Each scene shows the same named points in several views. A view is turned or mirrored, and shifted as a whole, has a little noise and may leave points out.
In the rows, 128 means zero.

Scene 1
View 1
(15): [146  40 126 187 173 155 138 161 192 100 173 165 168 122 110 145 104 201
 149  66 126 135 114]
(51): [134 123  66 163 100 166 129 181 120 102  95  92 141 117 131  99  91 166
 133 103 109 140  52]
(101): [150  60  96 150 147 158 128 147 146 105 149 125 147 111 126 115 107 176
 132  78  99 137 102]
(188): [129  71 119 213 175 151 135 161 167 103 169 162 171 120 120 141 109 155
 127  63 128 119  99]
(104): [133  77  79 178 112 166 161 197 150 100 112 109 143 116 119 115  94 188
 162  87 112 163 102]
(59): [127 111  98 151 144 159 154 175 120 116 126 118 160  93 113 109 105 147
 134  74  98 155  90]
(130): [144  80  95 217 154 156 104 148 154  98 149 135 155 124 143 118 109 161
 117  85 123  97  55]
(24): [113 109 111 147 134 157 135 183 171  99 143 160 174 139 100 158  75 175
 136  79 141 156 105]
(110): [116 113  94 229 136 156 116 177 161  95 140 148 166 144 132 140  92 148
 118  85 149 108  60]
(174): [132  38 113 198 168 151 151 162 166 103 174 153 160 115 120 140 113 160
 140  57 117 137 144]
(97): [159 119 133 162 170 163 101 164 189 105 137 165 183 115 102 128  90 233
 142  98 129 115   1]
(74): [120  68 104 152 160 148 150 147 120 112 170 133 156 104 123 128 114 113
 113  53  96 148 155]
(165): [130 134 103 211 130 163  99 187 185  91 121 155 175 149 119 142  77 200
 134 104 159 109  11]
(52): [145 121 126 155 181 153  93 134 145 112 158 158 178 109 121 122 104 161
 103  83 115 103  30]
(48): [108 104  54 183  78 163 145 198 133  90 105 101 137 145 132 127  80 147
 135  94 130 156 110]
(53): [159  46  78 226 141 155  91 135 162  90 156 125 136 138 160 112 112 173
 117  89 122  88  68]
View 2
(188): [169 129 139 178 119 127 125 140  82 136 145 156 125 116 101 115 133 131
 150 105 104 101 117]
(59): [187 107 122 185  89 111 161 140 101 118 163 127 108 156 119 145 119 193
 115 149 131 113 159]
(74): [202 118 132 157 128 134 173 143  99 122 160 116 122 141 130 102 120 170
  92 118  75  84 119]
(52): [198 125 128 183  73 113 149 131  90 166 113 137 107 133 107 116 161 189
 208 123 135  91 131]
(15): [168 145 141 200 147 124 122 159 108 154 147 152 123  81 107 127 122 117
 148 131  86 103 137]
(97): [169 143 134 227  78 100 113 151 105 184 114 152  99  99  93 155 156 160
 230 151 157 118 165]
(130): [170 116 136 158  98 103 144 133  96 129 131 147 139 105  74 119 136 164
 181 123 149 113 104]
(110): [146 123 150 163  85 118 108 144  76 129 134 132 128 138  74 132 148 148
 159 109 162 129 102]
(53): [169 118 142 140 120  94 153 138 114 124 128 142 162  74  60 111 127 161
 183 130 149 116  83]
(165): [135 137 152 195  68 105  87 157  87 158 115 130 115 124  68 157 158 150
 199 135 190 147 127]
(48): [143 113 153 157  95 108 135 167 111  98 162  82 131 152  84 157 115 180
  80 154 172 154 119]
(51): [165 103 133 170  69  88 157 148 117 110 148 104 125 146  85 162 121 210
 134 170 190 145 142]
(174): [174 130 138 178 148 129 139 149  99 128 161 149 130 101 109 116 114 125
 114 118  78  99 123]
View 3
(174): [146 110 127 138  61  79  77 110 178 114 124 157 113 131  89 148  88 190
 183 135 116 130 157]
(188): [155 113 107 134  87  81  90 107 162  96 124 127 125 122  95 159 108 173
 170 131 125 106 155]
(15): [150 109 134 163  74  79  81 116 151 115 122 156 103 110  89 178 101 191
 196 145 108 101 146]
(52): [166 154  90 123 131 129 100  99 111 123 109  96 130 125 127 165 135 138
 161 150 107  78 144]
(110): [139 108  89 112  94  79  95 128 139  65 135 101 119 144 102 162 153 149
 136 110 127  93 126]
(165): [140 114  98 139 114  79  89 136 103  59 133  89 103 131 112 201 188 143
 145 115 113  54  95]
(97): [165 142 121 170 138 106  79 114  92 100 114 104 106 108 122 212 169 152
 184 146  98  47 104]
(130): [150 118 107 126 114 112 103 131 124  76 116 132 126 152  97 142 141 139
 160 127 123  97 146]
(59): [151 166 123 108  92 116  39  99 169 124 116 116 108 174 135 143 142 167
 160 126 102 132 111]
(48): [106 124 115  82  49  91  49 149 155  89 139 127  80 207 118 137 172 159
 120  98 101 137  83]
(74): [144 145 110  95  59 110  71  95 184 151 117 141 116 161 116 119  83 180
 159 141 108 156 159]
(51): [133 156 123 102 102 129  47 137 130  93 118 120  93 205 134 140 190 140
 141 110  97 117  82]
(104): [131 134 149 130  71  95  34 133 162  96 125 151  83 181 113 152 159 178
 168 113  99 129  89]
(24): [130 128 106 122  55  72  63 112 146 130 138 105  85 130 121 191 134 183
 149 134  92  99 104]
(101): [142 141 133 129  86 123  72 123 139 129 111 157 100 163 111 141 123 165
 177 145  97 122 132]
View 4
(51): [ 99 121  70 143 129 126  98  98 138 184 152 134  94  85 107 115 174 136
 119 106 140 119  87]
(130): [114 160 119 137 142 125  92 136  93 144 184 124 130  94 139 128 130 173
 125 109  85 108  94]
(104): [127  90 125 131 128 137 109 103 157 159 149 156 100 117 106 131 142 138
 123 141 136 117  66]
(188): [136 135 167 135 141 155 100 137 102 133 180 122 162 102 153 144 118 147
 125 133  82  88  79]
(52): [127 149  97 143 139 160  85 132  63 130 207  96 157  70 142 142 151 124
 108  76  96 106  98]
(74): [151  93 131 160  92 207 149 139 128 176 153 122 156  78 170 131 107 140
 126 135  96  95  68]
(24): [121 104 179 124 125 155 102 109 117 133 158 123 124  88 142 147 153  87
 108 108 129  95  63]
(174): [155 105 177 137 122 172 125 141 121 132 169 141 150 112 154 146  94 152
 128 148  85  98  65]
(110): [ 90 164 158 130 151 114  82 120 108 157 162 116 133  89 146 126 156 143
 126 118  98  84  85]
(53): [112 164 123 136 130 112 105 148  94 138 179 141 103 100 141 126 107 207
 127 104  75 126  94]
(48): [ 91 113 136 136 113 124 116 100 163 196 117 143  82  87 132 112 161 137
 126 128 139 104  66]
(97): [128 138 119 116 169 122  53 110  68  87 220 119 135 105 100 161 164 105
  98  79 119 120  92]
(15): [158 106 183 123 134 157 106 137 103  98 189 143 140 122 137 160 101 140
 117 129  93 111  68]
(59): [136  95  91 151 124 175 112 111 136 174 162 125 145  88 124 129 153 118
 120 128 127 102  77]
(101): [145 101 111 143 110 166 123 130 114 139 175 139 116  96 131 139 117 151
 117 109 109 126  78]
View 5
(53): [140  61  84 131 165  96 136 172 184 132  85 186 176 148 103 123 117 143
 158 134 172  98 161]
(104): [ 73 113  83  91 143 168 119 138 156 113  96 153 165 135 113 123 137  97
 142 152 139 156 123]
(165): [ 89  92 111 140 163 120 119 125  98 155  74 167 151 117 128 166 118 150
 109  87 141  75 129]
(101): [116 125  83 103 145 126 133 160 174 114  87 132 181 158  71 131 124 125
 147 160 155 138 151]
(188): [137 117 131 100 151 143 135 167 161 115 116 164 187 142  73 127 143 163
 108 134 161  93 154]
(24): [ 92 150 117  91 117 159 111 124 125 145  97 135 191 138  77 136 121 136
 107 124 138 111 135]
(110): [121  89 118 134 142 142 114 162 130 152 103 189 182 126 117 151 135 151
 112 113 142  94 143]
(59): [105 145  92 117 138 159 120 181 143 113  97 129 174 145  90 165 150 118
 128 169 130 163 138]
(15): [113 127 124  69 158 137 146 130 173 100 105 142 178 150  57  99 126 155
 115 131 175  89 147]
(52): [140 136 107 149 161  96 134 179 124 133  73 123 169 149  69 188 128 169
 116 133 148  97 161]
(51): [ 88 109  67 147 141 139 108 168 129 143  73 148 164 134 128 177 131 101
 149 151 122 164 131]
(97): [ 90 128 108 126 190  94 144 120 105 119  55 114 130 135  88 173 116 159
 110 100 157  75 136]

Which points are out of place in each view (at most two, in the order of its rows)? Write - if all are in place.
view 1: -
view 2: (74)
view 3: (48)
view 4: -
view 5: (51)
